Points, in no order, along strands that fork, close into loops and pass close to each other.
In the rows, 100 means zero.
Two points are linked if the straight distance between their rows is under 97.3. Some points are linked to none.
Q_113: [94, 106, 78, 122, 78, 94, 117, 89, 123, 99, 110, 103, 85, 74, 106, 77, 93, 81, 78, 91, 64, 81, 134, 110, 109, 120, 72, 121, 114, 120, 124, 113, 112, 95, 110, 94, 110]
Q_993: [112, 119, 112, 95, 77, 101, 112, 128, 101, 94, 84, 93, 123, 101, 84, 116, 90, 108, 102, 129, 110, 112, 58, 127, 89, 94, 122, 72, 97, 106, 88, 111, 67, 107, 118, 124, 88]
Q_795: [93, 115, 63, 89, 82, 147, 128, 73, 119, 130, 133, 110, 104, 94, 101, 106, 129, 118, 89, 124, 60, 108, 106, 147, 100, 128, 100, 127, 114, 95, 109, 101, 70, 89, 86, 90, 102]
Q_895: [99, 129, 90, 66, 105, 161, 140, 74, 89, 72, 50, 103, 130, 71, 86, 107, 119, 94, 70, 109, 103, 116, 60, 123, 82, 84, 136, 110, 102, 81, 103, 95, 61, 90, 89, 131, 101]
Q_584: [99, 123, 38, 108, 105, 86, 85, 77, 147, 102, 146, 109, 93, 55, 74, 87, 110, 76, 83, 87, 53, 74, 140, 123, 133, 110, 50, 133, 132, 122, 115, 112, 134, 51, 89, 131, 115]
Q_250: [109, 84, 90, 102, 124, 171, 107, 63, 96, 89, 70, 121, 150, 90, 93, 97, 127, 108, 99, 65, 77, 127, 70, 103, 95, 81, 134, 107, 88, 71, 73, 46, 54, 130, 93, 100, 96]
Q_970: [96, 95, 135, 109, 100, 67, 107, 104, 80, 97, 63, 97, 87, 116, 128, 82, 73, 66, 83, 89, 113, 109, 82, 77, 81, 85, 123, 92, 104, 147, 100, 128, 96, 123, 123, 73, 93]
Q_69: [80, 58, 104, 101, 113, 84, 95, 90, 103, 102, 134, 122, 110, 134, 108, 106, 141, 128, 104, 79, 133, 96, 134, 82, 79, 109, 88, 97, 86, 76, 80, 66, 143, 142, 102, 70, 109]
Q_596: [85, 107, 61, 113, 74, 103, 116, 73, 132, 117, 132, 102, 82, 70, 112, 82, 102, 82, 62, 89, 42, 70, 133, 131, 98, 138, 71, 147, 129, 141, 120, 136, 102, 88, 111, 89, 119]
Q_761: [93, 127, 105, 101, 49, 81, 86, 123, 115, 107, 145, 97, 89, 96, 97, 121, 102, 130, 99, 133, 105, 83, 109, 122, 112, 140, 91, 86, 123, 96, 104, 130, 119, 78, 107, 131, 92]
Q_949: [140, 92, 74, 139, 97, 101, 102, 104, 129, 71, 111, 74, 92, 79, 93, 92, 76, 128, 140, 98, 84, 91, 74, 84, 121, 91, 97, 129, 58, 58, 133, 60, 59, 91, 108, 100, 114]
Q_262: [120, 90, 45, 97, 167, 145, 93, 68, 83, 116, 78, 103, 89, 76, 91, 86, 94, 86, 127, 98, 78, 118, 133, 80, 132, 69, 50, 156, 115, 81, 125, 69, 97, 30, 70, 105, 119]
Q_526: [104, 135, 117, 46, 103, 140, 132, 75, 81, 80, 43, 95, 107, 75, 97, 112, 95, 93, 86, 123, 127, 106, 43, 129, 74, 80, 154, 107, 92, 83, 98, 118, 59, 85, 88, 124, 92]
Q_386: [83, 116, 80, 82, 134, 83, 84, 73, 105, 90, 139, 110, 62, 82, 69, 101, 111, 81, 109, 96, 84, 83, 159, 86, 101, 100, 74, 138, 124, 97, 115, 112, 153, 50, 90, 118, 97]
Q_68: [147, 73, 129, 112, 92, 77, 71, 124, 106, 114, 135, 106, 115, 119, 128, 93, 89, 149, 107, 107, 139, 99, 71, 71, 78, 70, 109, 87, 67, 104, 75, 112, 104, 147, 125, 70, 96]
Q_927: [125, 76, 125, 102, 144, 146, 79, 69, 84, 132, 89, 140, 114, 93, 90, 99, 134, 119, 123, 74, 109, 129, 100, 95, 131, 82, 106, 113, 77, 59, 78, 40, 77, 101, 53, 103, 103]
Q_137: [103, 97, 80, 90, 116, 181, 113, 65, 88, 115, 55, 116, 141, 102, 100, 93, 115, 91, 79, 78, 65, 125, 88, 108, 87, 99, 147, 97, 113, 91, 80, 77, 47, 128, 87, 97, 97]
Q_317: [123, 87, 157, 121, 83, 91, 77, 135, 92, 130, 93, 114, 90, 105, 110, 84, 86, 124, 75, 110, 131, 108, 72, 100, 111, 79, 93, 65, 101, 140, 80, 132, 88, 128, 102, 97, 98]
Q_779: [87, 118, 52, 98, 69, 133, 119, 86, 127, 131, 132, 98, 96, 85, 112, 95, 114, 96, 62, 115, 49, 89, 123, 150, 97, 148, 88, 132, 133, 125, 114, 129, 71, 85, 107, 89, 109]
Q_494: [106, 84, 120, 93, 111, 128, 92, 79, 92, 132, 116, 135, 106, 119, 101, 106, 119, 138, 121, 101, 116, 109, 97, 107, 106, 97, 119, 93, 79, 65, 78, 77, 91, 126, 86, 83, 85]
Q_917: [125, 82, 62, 133, 126, 119, 108, 96, 121, 56, 94, 74, 127, 88, 82, 97, 98, 108, 142, 80, 85, 102, 84, 79, 103, 80, 99, 121, 58, 53, 117, 35, 61, 93, 116, 96, 115]
Q_987: [125, 80, 144, 120, 85, 70, 91, 118, 102, 113, 119, 115, 82, 109, 114, 88, 89, 134, 95, 105, 137, 98, 100, 76, 105, 88, 86, 90, 82, 109, 96, 111, 116, 135, 109, 91, 106]
Q_713: [105, 65, 127, 109, 115, 49, 76, 121, 92, 80, 79, 98, 116, 118, 132, 85, 78, 72, 93, 81, 129, 125, 50, 74, 72, 62, 133, 94, 96, 151, 76, 116, 97, 133, 133, 54, 86]
Q_846: [39, 82, 120, 110, 61, 87, 111, 103, 69, 102, 87, 69, 100, 121, 98, 127, 138, 99, 63, 67, 90, 113, 102, 82, 108, 141, 63, 63, 125, 146, 104, 125, 136, 123, 78, 115, 118]
Q_470: [137, 121, 105, 112, 110, 75, 98, 108, 107, 83, 98, 65, 60, 71, 90, 100, 53, 110, 158, 126, 116, 83, 60, 99, 119, 81, 120, 129, 57, 60, 131, 94, 82, 76, 106, 105, 98]
Q_353: [138, 79, 73, 123, 91, 97, 96, 116, 135, 102, 144, 107, 107, 89, 82, 102, 111, 132, 120, 89, 103, 96, 126, 91, 134, 100, 70, 120, 73, 64, 122, 57, 92, 107, 96, 113, 118]
Q_925: [52, 91, 126, 85, 91, 88, 83, 130, 60, 86, 86, 86, 107, 146, 103, 119, 112, 85, 77, 76, 132, 104, 80, 79, 80, 106, 106, 38, 114, 127, 73, 124, 118, 119, 105, 104, 86]
Q_481: [125, 140, 98, 93, 74, 81, 118, 121, 115, 73, 88, 74, 111, 67, 76, 125, 77, 104, 116, 140, 111, 98, 55, 132, 97, 99, 120, 95, 89, 94, 109, 113, 80, 91, 120, 138, 88]
Q_331: [69, 98, 97, 105, 73, 82, 119, 79, 95, 96, 120, 99, 82, 118, 124, 97, 103, 96, 99, 97, 96, 84, 119, 88, 57, 117, 106, 119, 106, 120, 102, 126, 127, 121, 129, 64, 94]
Q_449: [123, 135, 94, 108, 105, 66, 93, 107, 115, 88, 113, 74, 57, 67, 83, 96, 60, 94, 142, 122, 110, 76, 103, 107, 113, 88, 110, 118, 79, 70, 130, 111, 109, 78, 112, 109, 82]
Q_404: [117, 41, 94, 129, 125, 126, 83, 69, 111, 100, 106, 124, 117, 111, 121, 71, 109, 112, 101, 56, 88, 115, 128, 79, 121, 98, 71, 117, 62, 74, 98, 35, 87, 110, 81, 66, 124]
Q_491: [69, 92, 95, 93, 85, 77, 119, 67, 112, 132, 118, 107, 63, 76, 103, 105, 125, 85, 69, 87, 57, 86, 141, 108, 110, 130, 60, 151, 145, 160, 112, 121, 148, 83, 57, 110, 146]
Q_249: [83, 101, 83, 109, 91, 105, 96, 137, 107, 85, 112, 103, 135, 118, 73, 114, 126, 101, 87, 97, 94, 110, 123, 105, 116, 117, 80, 62, 115, 93, 90, 76, 113, 102, 103, 131, 106]
Q_874: [105, 58, 131, 138, 78, 80, 121, 72, 115, 98, 115, 110, 78, 96, 139, 73, 81, 124, 94, 83, 88, 100, 118, 75, 105, 107, 72, 132, 83, 118, 110, 91, 120, 130, 94, 70, 129]
Q_804: [91, 99, 96, 82, 128, 123, 103, 76, 82, 105, 99, 110, 85, 116, 95, 88, 105, 82, 108, 99, 102, 99, 150, 87, 82, 95, 106, 117, 100, 79, 110, 103, 105, 82, 97, 82, 96]
Q_868: [113, 126, 109, 72, 111, 134, 130, 69, 92, 84, 58, 78, 80, 64, 91, 100, 87, 98, 117, 128, 116, 103, 65, 116, 95, 83, 132, 131, 85, 68, 121, 104, 55, 60, 88, 108, 108]
Q_591: [91, 76, 119, 116, 79, 100, 115, 86, 104, 129, 104, 125, 79, 102, 123, 81, 109, 110, 69, 95, 95, 103, 128, 102, 114, 122, 74, 113, 103, 119, 107, 103, 121, 118, 82, 81, 125]
Q_377: [85, 149, 71, 106, 96, 38, 77, 97, 130, 68, 138, 73, 79, 81, 78, 103, 78, 79, 122, 98, 102, 54, 114, 106, 91, 99, 114, 105, 103, 91, 117, 111, 158, 85, 124, 123, 62]
Q_168: [89, 139, 123, 81, 129, 65, 112, 99, 72, 95, 43, 76, 54, 85, 94, 87, 73, 46, 78, 102, 101, 85, 129, 75, 95, 94, 109, 97, 138, 126, 132, 130, 134, 89, 84, 111, 93]
Q_694: [123, 88, 73, 108, 146, 141, 98, 77, 91, 106, 86, 108, 104, 81, 81, 92, 116, 102, 137, 98, 92, 120, 120, 84, 133, 73, 65, 141, 90, 62, 117, 52, 88, 47, 66, 112, 123]
Q_345: [74, 131, 101, 94, 77, 70, 82, 96, 117, 96, 146, 99, 67, 84, 87, 110, 104, 100, 92, 112, 95, 70, 134, 113, 107, 135, 89, 108, 138, 110, 115, 135, 138, 60, 98, 126, 96]
Q_812: [102, 116, 121, 83, 84, 105, 83, 120, 73, 124, 69, 96, 115, 125, 118, 105, 81, 93, 94, 118, 115, 112, 47, 116, 72, 86, 151, 71, 101, 131, 69, 147, 68, 117, 120, 88, 72]
Q_900: [103, 98, 98, 132, 84, 73, 121, 103, 117, 84, 85, 95, 96, 82, 112, 74, 78, 74, 83, 82, 76, 89, 116, 89, 107, 101, 80, 98, 103, 123, 121, 98, 112, 117, 120, 87, 106]
Q_52: [100, 101, 105, 68, 128, 74, 89, 124, 83, 86, 62, 93, 122, 126, 104, 105, 63, 52, 125, 105, 127, 118, 62, 107, 70, 71, 158, 90, 77, 116, 78, 114, 79, 106, 128, 83, 72]
Q_575: [96, 106, 139, 96, 100, 95, 105, 106, 71, 117, 50, 100, 73, 112, 118, 84, 80, 69, 63, 96, 118, 101, 103, 92, 96, 100, 113, 77, 124, 140, 106, 142, 87, 109, 94, 93, 104]
Q_635: [109, 37, 113, 130, 110, 109, 96, 80, 113, 94, 93, 128, 118, 109, 124, 67, 97, 102, 76, 51, 91, 113, 118, 75, 108, 96, 78, 95, 79, 108, 87, 54, 97, 139, 92, 69, 126]
Q_758: [94, 103, 138, 67, 98, 85, 89, 120, 80, 110, 102, 112, 90, 132, 104, 111, 86, 111, 124, 119, 144, 89, 100, 96, 82, 92, 119, 68, 88, 83, 75, 119, 109, 97, 100, 109, 77]
Q_294: [114, 94, 103, 100, 76, 92, 76, 155, 112, 98, 127, 95, 145, 128, 85, 132, 111, 147, 100, 112, 126, 101, 51, 101, 82, 88, 108, 48, 97, 108, 66, 100, 87, 140, 118, 114, 85]
Q_268: [119, 114, 117, 112, 54, 94, 93, 120, 116, 139, 151, 112, 88, 96, 113, 112, 111, 162, 92, 144, 112, 96, 101, 126, 124, 128, 81, 97, 105, 96, 99, 131, 115, 108, 96, 109, 100]
Q_672: [86, 89, 95, 117, 68, 97, 94, 133, 106, 118, 116, 119, 113, 116, 94, 107, 136, 110, 60, 96, 94, 111, 116, 115, 138, 133, 57, 66, 110, 117, 95, 91, 124, 111, 79, 120, 118]
Q_592: [47, 91, 127, 110, 70, 57, 102, 121, 67, 77, 83, 56, 104, 122, 101, 129, 123, 87, 81, 68, 110, 105, 78, 70, 90, 118, 77, 48, 123, 151, 96, 130, 128, 125, 111, 114, 100]
Q_56: [93, 113, 58, 74, 152, 116, 83, 68, 95, 102, 144, 104, 70, 89, 65, 108, 119, 90, 132, 105, 81, 93, 144, 96, 95, 94, 78, 154, 111, 72, 111, 103, 118, 34, 96, 114, 102]
Q_423: [119, 130, 99, 95, 116, 116, 116, 76, 98, 91, 75, 59, 55, 71, 113, 87, 50, 84, 131, 129, 90, 98, 79, 113, 100, 97, 131, 138, 85, 79, 136, 117, 55, 56, 101, 80, 102]
Q_429: [114, 103, 138, 96, 99, 70, 96, 106, 74, 108, 83, 102, 80, 117, 140, 86, 55, 82, 108, 114, 128, 107, 78, 90, 79, 79, 136, 99, 82, 119, 94, 141, 97, 105, 127, 70, 82]
Q_547: [128, 58, 113, 136, 99, 66, 101, 94, 125, 83, 129, 104, 81, 94, 118, 82, 85, 126, 110, 73, 109, 90, 120, 56, 114, 93, 67, 122, 70, 89, 122, 70, 116, 130, 103, 78, 120]
Q_936: [60, 78, 101, 117, 56, 89, 109, 113, 93, 118, 94, 105, 103, 111, 105, 109, 143, 104, 49, 74, 81, 106, 111, 107, 131, 139, 45, 76, 117, 142, 101, 106, 140, 122, 68, 115, 135]
Q_729: [111, 88, 76, 112, 133, 145, 115, 87, 102, 58, 72, 93, 150, 89, 76, 98, 113, 93, 122, 79, 92, 119, 83, 95, 89, 68, 114, 109, 72, 67, 90, 46, 61, 105, 113, 112, 108]
Q_510: [105, 112, 49, 80, 111, 107, 91, 71, 131, 127, 155, 113, 68, 66, 99, 97, 126, 79, 78, 100, 57, 95, 142, 132, 122, 121, 56, 150, 128, 126, 107, 115, 113, 45, 80, 112, 132]
Q_220: [57, 69, 96, 104, 91, 88, 119, 68, 101, 100, 125, 110, 90, 124, 108, 101, 134, 109, 96, 83, 96, 97, 136, 87, 64, 121, 91, 121, 103, 111, 92, 89, 143, 133, 110, 64, 115]
Q_769: [81, 105, 94, 91, 89, 130, 98, 113, 91, 137, 96, 118, 112, 117, 103, 110, 136, 101, 58, 106, 87, 119, 112, 126, 134, 134, 82, 63, 129, 111, 95, 101, 104, 96, 62, 111, 112]
Q_381: [104, 103, 86, 106, 111, 108, 101, 128, 103, 93, 81, 114, 122, 93, 71, 92, 107, 78, 84, 99, 89, 111, 136, 103, 130, 98, 68, 74, 118, 101, 101, 83, 106, 86, 91, 130, 113]
Q_677: [126, 109, 117, 113, 114, 109, 104, 86, 103, 96, 94, 75, 48, 72, 109, 81, 63, 109, 139, 125, 101, 94, 84, 99, 124, 90, 108, 133, 79, 63, 131, 100, 62, 56, 91, 88, 113]
Q_703: [108, 77, 113, 112, 114, 110, 91, 123, 103, 99, 98, 118, 122, 118, 82, 95, 109, 102, 99, 84, 119, 114, 106, 96, 101, 82, 100, 67, 92, 94, 77, 74, 83, 129, 108, 103, 99]
Q_602: [90, 111, 142, 67, 82, 82, 95, 103, 83, 125, 129, 114, 60, 119, 118, 106, 86, 127, 125, 133, 140, 76, 119, 102, 87, 109, 103, 99, 94, 79, 91, 137, 130, 83, 91, 100, 81]
Q_476: [112, 114, 118, 80, 126, 73, 100, 99, 74, 93, 65, 86, 82, 112, 123, 87, 45, 53, 122, 112, 120, 108, 81, 98, 82, 79, 151, 109, 73, 104, 111, 128, 87, 89, 122, 72, 76]
Q_219: [104, 118, 110, 80, 80, 125, 127, 93, 107, 104, 116, 119, 116, 87, 84, 125, 131, 142, 104, 130, 111, 110, 75, 127, 113, 101, 107, 98, 99, 65, 97, 85, 82, 94, 75, 129, 94]
Q_448: [93, 139, 127, 89, 83, 70, 84, 153, 88, 91, 79, 72, 97, 95, 81, 124, 75, 87, 90, 129, 119, 96, 75, 123, 108, 117, 107, 50, 125, 116, 105, 134, 98, 73, 111, 142, 84]
Q_720: [140, 79, 84, 135, 101, 81, 90, 108, 129, 84, 138, 84, 84, 93, 104, 93, 81, 131, 133, 85, 108, 84, 106, 71, 116, 94, 88, 124, 61, 64, 130, 70, 89, 110, 117, 86, 110]
Q_299: [109, 84, 102, 107, 112, 114, 101, 93, 100, 105, 111, 116, 105, 111, 88, 94, 111, 110, 117, 98, 113, 109, 126, 95, 104, 91, 97, 96, 82, 69, 97, 73, 90, 104, 102, 91, 102]
Q_274: [110, 103, 63, 78, 137, 134, 110, 76, 83, 119, 51, 87, 86, 83, 122, 80, 78, 57, 45, 118, 77, 88, 159, 81, 105, 98, 95, 126, 147, 128, 127, 128, 79, 71, 60, 91, 118]
Q_730: [101, 95, 66, 86, 101, 130, 106, 75, 113, 150, 130, 121, 80, 92, 121, 92, 126, 91, 64, 107, 65, 110, 139, 137, 117, 122, 69, 139, 113, 120, 111, 98, 103, 73, 61, 80, 130]
Q_875: [112, 99, 149, 77, 100, 107, 83, 120, 85, 117, 96, 121, 104, 116, 87, 115, 92, 129, 118, 119, 141, 101, 67, 108, 91, 72, 128, 65, 89, 88, 64, 105, 82, 114, 89, 116, 77]
Q_22: [121, 90, 114, 118, 97, 111, 105, 84, 108, 112, 112, 105, 65, 86, 123, 70, 77, 109, 108, 109, 98, 100, 119, 102, 121, 105, 89, 122, 85, 82, 123, 104, 78, 82, 92, 79, 112]
Q_370: [45, 92, 109, 98, 98, 60, 118, 84, 95, 78, 103, 86, 85, 109, 81, 118, 129, 86, 111, 79, 85, 92, 143, 59, 79, 115, 84, 104, 137, 125, 99, 93, 168, 111, 94, 109, 115]
Q_953: [123, 93, 154, 101, 87, 108, 68, 135, 96, 135, 111, 123, 105, 111, 86, 111, 99, 152, 93, 121, 134, 106, 57, 110, 112, 77, 109, 56, 102, 112, 67, 114, 83, 133, 86, 113, 86]
Q_365: [119, 99, 72, 109, 91, 157, 137, 71, 118, 93, 75, 95, 120, 67, 101, 82, 98, 103, 96, 105, 62, 116, 79, 119, 114, 94, 100, 125, 90, 79, 118, 77, 42, 79, 86, 102, 121]
Q_460: [105, 116, 85, 90, 106, 164, 130, 94, 99, 91, 40, 101, 148, 82, 80, 97, 109, 82, 68, 97, 78, 125, 73, 124, 94, 88, 127, 88, 118, 105, 91, 89, 44, 106, 90, 129, 109]
Q_676: [119, 75, 46, 131, 115, 139, 105, 77, 120, 81, 98, 90, 113, 82, 97, 75, 94, 100, 122, 85, 43, 101, 106, 90, 129, 95, 64, 141, 78, 67, 123, 52, 65, 63, 90, 88, 128]
Q_721: [101, 143, 96, 107, 89, 61, 89, 98, 123, 92, 125, 86, 58, 67, 85, 94, 75, 93, 114, 113, 102, 66, 124, 114, 110, 107, 98, 111, 111, 95, 126, 128, 128, 75, 111, 116, 84]
Q_141: [72, 127, 75, 86, 79, 55, 84, 120, 112, 66, 129, 78, 104, 109, 94, 124, 84, 87, 128, 111, 106, 65, 112, 103, 72, 119, 116, 83, 102, 90, 97, 115, 142, 82, 134, 116, 66]
Q_990: [112, 74, 64, 111, 103, 134, 106, 72, 115, 124, 128, 121, 97, 95, 107, 81, 117, 97, 94, 92, 62, 110, 134, 117, 119, 110, 67, 138, 85, 90, 115, 71, 96, 81, 79, 75, 123]
Q_588: [68, 101, 105, 85, 78, 110, 89, 106, 74, 120, 103, 103, 115, 150, 125, 113, 111, 117, 93, 103, 111, 93, 74, 98, 65, 119, 125, 54, 100, 110, 66, 134, 113, 134, 117, 74, 71]
Q_100: [89, 122, 93, 77, 124, 31, 90, 143, 89, 75, 70, 76, 115, 118, 96, 110, 63, 42, 113, 111, 120, 104, 66, 108, 85, 89, 136, 88, 85, 123, 94, 119, 117, 109, 139, 91, 62]
Q_951: [104, 112, 47, 89, 168, 135, 96, 66, 90, 102, 96, 83, 66, 73, 71, 96, 96, 88, 139, 109, 70, 96, 123, 86, 104, 79, 80, 164, 110, 69, 130, 93, 92, 27, 92, 103, 108]
Q_890: [54, 105, 93, 85, 119, 67, 101, 65, 102, 87, 131, 102, 66, 94, 71, 113, 121, 82, 104, 84, 75, 81, 154, 71, 80, 111, 79, 135, 139, 121, 110, 108, 173, 77, 86, 120, 108]
Q_134: [113, 76, 121, 96, 150, 125, 75, 105, 84, 116, 99, 137, 130, 120, 74, 104, 140, 109, 115, 79, 127, 126, 132, 90, 120, 77, 90, 88, 90, 73, 71, 43, 106, 107, 70, 117, 107]
Q_787: [109, 102, 126, 114, 66, 98, 105, 100, 112, 143, 131, 118, 64, 84, 132, 87, 102, 134, 76, 125, 110, 98, 120, 126, 131, 125, 72, 117, 108, 113, 108, 131, 114, 102, 86, 87, 117]
Q_839: [85, 101, 115, 70, 111, 137, 103, 96, 92, 83, 93, 127, 152, 111, 82, 135, 132, 132, 111, 90, 114, 100, 50, 112, 81, 80, 138, 75, 93, 70, 54, 70, 86, 130, 90, 123, 71]
Q_78: [69, 119, 75, 91, 52, 92, 94, 135, 91, 88, 112, 70, 142, 134, 110, 134, 105, 105, 103, 119, 94, 93, 63, 115, 66, 132, 117, 53, 106, 107, 77, 126, 101, 100, 142, 107, 70]
Q_601: [80, 100, 102, 91, 96, 104, 121, 70, 84, 107, 104, 101, 64, 113, 121, 85, 93, 83, 84, 100, 91, 84, 137, 91, 67, 116, 114, 131, 111, 115, 117, 131, 108, 101, 103, 68, 101]
Q_421: [117, 89, 135, 86, 117, 143, 96, 61, 83, 121, 92, 135, 108, 92, 96, 112, 122, 141, 126, 91, 116, 110, 63, 103, 108, 81, 134, 108, 75, 53, 75, 69, 69, 120, 72, 97, 84]
Q_60: [58, 123, 83, 92, 60, 81, 89, 130, 73, 81, 92, 60, 121, 132, 113, 128, 101, 73, 80, 101, 96, 91, 78, 104, 75, 139, 110, 55, 120, 127, 103, 143, 109, 94, 142, 107, 71]
Q_726: [114, 143, 101, 97, 84, 51, 88, 137, 108, 82, 93, 74, 99, 87, 84, 119, 62, 85, 119, 134, 113, 87, 78, 124, 100, 104, 119, 80, 94, 103, 109, 124, 109, 88, 129, 129, 73]
Q_727: [109, 114, 143, 107, 69, 55, 99, 113, 95, 111, 124, 105, 59, 96, 118, 99, 81, 126, 106, 126, 136, 78, 110, 88, 101, 103, 91, 102, 101, 107, 104, 143, 136, 105, 111, 103, 96]
Q_116: [93, 93, 110, 79, 96, 105, 87, 142, 101, 79, 113, 102, 152, 127, 75, 140, 114, 131, 115, 104, 131, 101, 58, 106, 77, 82, 122, 55, 97, 84, 57, 75, 89, 125, 103, 131, 79]
Q_634: [60, 125, 87, 88, 73, 52, 99, 117, 86, 75, 94, 74, 100, 125, 118, 116, 90, 67, 101, 102, 105, 80, 95, 94, 65, 124, 118, 82, 114, 122, 102, 137, 133, 99, 141, 98, 72]
Q_768: [103, 65, 105, 111, 144, 121, 84, 114, 95, 95, 88, 130, 136, 116, 82, 85, 128, 88, 91, 63, 113, 122, 142, 81, 116, 76, 74, 78, 99, 95, 73, 51, 111, 119, 89, 107, 118]
Q_579: [100, 47, 105, 137, 106, 70, 118, 98, 123, 71, 89, 101, 123, 101, 119, 79, 100, 86, 86, 53, 93, 105, 104, 63, 88, 91, 76, 87, 102, 127, 92, 62, 109, 153, 115, 69, 127]
Q_356: [91, 150, 89, 70, 129, 57, 97, 125, 80, 79, 59, 66, 95, 107, 87, 108, 58, 30, 107, 115, 102, 95, 93, 110, 84, 101, 136, 91, 98, 108, 114, 120, 126, 86, 121, 105, 67]
Q_208: [105, 103, 89, 91, 109, 139, 110, 106, 98, 124, 72, 117, 119, 97, 92, 85, 111, 81, 73, 104, 85, 121, 129, 114, 125, 102, 83, 85, 126, 103, 100, 91, 83, 86, 72, 112, 120]
Q_700: [106, 141, 104, 89, 142, 64, 101, 105, 84, 85, 60, 71, 65, 82, 90, 82, 52, 38, 102, 109, 101, 98, 112, 96, 97, 83, 120, 101, 99, 101, 130, 111, 125, 85, 106, 97, 75]
Q_623: [94, 97, 118, 71, 124, 152, 92, 68, 81, 106, 85, 153, 136, 96, 88, 131, 141, 131, 113, 74, 96, 106, 59, 113, 101, 89, 147, 88, 96, 69, 57, 66, 85, 143, 77, 102, 68]
Q_517: [90, 126, 117, 90, 110, 91, 106, 113, 81, 103, 57, 91, 75, 99, 96, 89, 87, 61, 70, 107, 107, 96, 129, 95, 105, 108, 98, 79, 134, 121, 119, 132, 104, 83, 91, 111, 103]
Q_278: [65, 84, 93, 81, 93, 85, 81, 129, 81, 89, 103, 94, 134, 153, 123, 118, 116, 97, 103, 86, 131, 97, 67, 90, 57, 103, 121, 44, 102, 111, 50, 117, 113, 135, 129, 78, 77]
Q_594: [98, 86, 120, 104, 91, 74, 63, 136, 78, 104, 77, 95, 122, 128, 122, 93, 90, 81, 84, 98, 126, 121, 42, 96, 73, 68, 131, 74, 98, 160, 65, 138, 86, 129, 135, 67, 78]
Q_989: [132, 96, 70, 114, 122, 110, 98, 108, 113, 93, 116, 102, 106, 73, 61, 107, 121, 115, 140, 100, 101, 104, 122, 86, 138, 80, 68, 133, 79, 53, 124, 53, 97, 69, 78, 132, 121]
Q_950: [76, 117, 101, 84, 53, 98, 95, 131, 98, 98, 134, 90, 120, 118, 94, 136, 101, 132, 106, 131, 104, 86, 82, 114, 90, 140, 110, 63, 112, 83, 88, 113, 113, 82, 111, 128, 76]
Q_539: [95, 124, 121, 92, 86, 106, 98, 134, 86, 107, 69, 90, 108, 109, 87, 110, 91, 89, 79, 120, 109, 110, 82, 125, 102, 108, 110, 51, 123, 121, 94, 128, 68, 94, 104, 123, 93]
Q_911: [98, 78, 112, 134, 102, 40, 124, 114, 115, 70, 75, 84, 109, 91, 112, 88, 88, 68, 90, 65, 91, 101, 87, 65, 93, 84, 83, 85, 111, 146, 102, 81, 119, 147, 120, 82, 108]
Q_995: [76, 62, 109, 104, 131, 100, 92, 99, 94, 91, 104, 127, 119, 130, 94, 100, 146, 100, 90, 67, 125, 114, 142, 74, 95, 99, 82, 84, 100, 93, 76, 58, 140, 131, 92, 91, 118]
Q_318: [120, 57, 71, 128, 103, 141, 94, 63, 116, 109, 115, 115, 104, 104, 122, 72, 102, 115, 108, 80, 58, 112, 111, 103, 132, 107, 67, 140, 66, 73, 115, 49, 69, 79, 72, 71, 129]
Q_571: [107, 110, 87, 98, 81, 155, 139, 56, 111, 113, 105, 104, 103, 78, 110, 98, 114, 130, 99, 120, 78, 110, 68, 131, 102, 107, 119, 130, 93, 73, 112, 94, 51, 93, 88, 87, 102]
Q_230: [125, 84, 98, 140, 97, 33, 106, 104, 140, 69, 124, 80, 83, 73, 107, 86, 79, 108, 109, 65, 102, 76, 113, 55, 109, 87, 77, 114, 90, 98, 128, 70, 136, 143, 115, 93, 106]
Q_232: [96, 105, 116, 75, 86, 118, 84, 106, 80, 130, 90, 111, 125, 133, 126, 113, 99, 121, 112, 112, 111, 100, 46, 107, 66, 89, 152, 61, 92, 109, 48, 131, 87, 134, 118, 78, 60]
Q_918: [145, 96, 101, 111, 70, 76, 78, 153, 120, 108, 138, 93, 135, 116, 104, 114, 101, 158, 102, 116, 126, 97, 66, 87, 84, 83, 104, 74, 80, 109, 84, 109, 95, 146, 133, 97, 95]
Q_341: [119, 99, 64, 114, 115, 147, 119, 69, 116, 72, 59, 73, 103, 66, 103, 75, 73, 89, 114, 101, 48, 106, 77, 102, 120, 93, 94, 137, 85, 74, 131, 72, 43, 54, 88, 96, 127]

A fork is a point with three links, a tip a point with one. Leave the first point through the second and follow the links. Name the first fork or tip that comes.
Q_526, Q_895 => Q_720
Q_676, Q_341 => Q_318
Q_989, Q_694 => Q_370
Q_729, Q_250 => Q_677
Q_925, Q_278 => Q_970
Q_812, Q_232 => Q_672
Q_761, Q_950 => Q_721
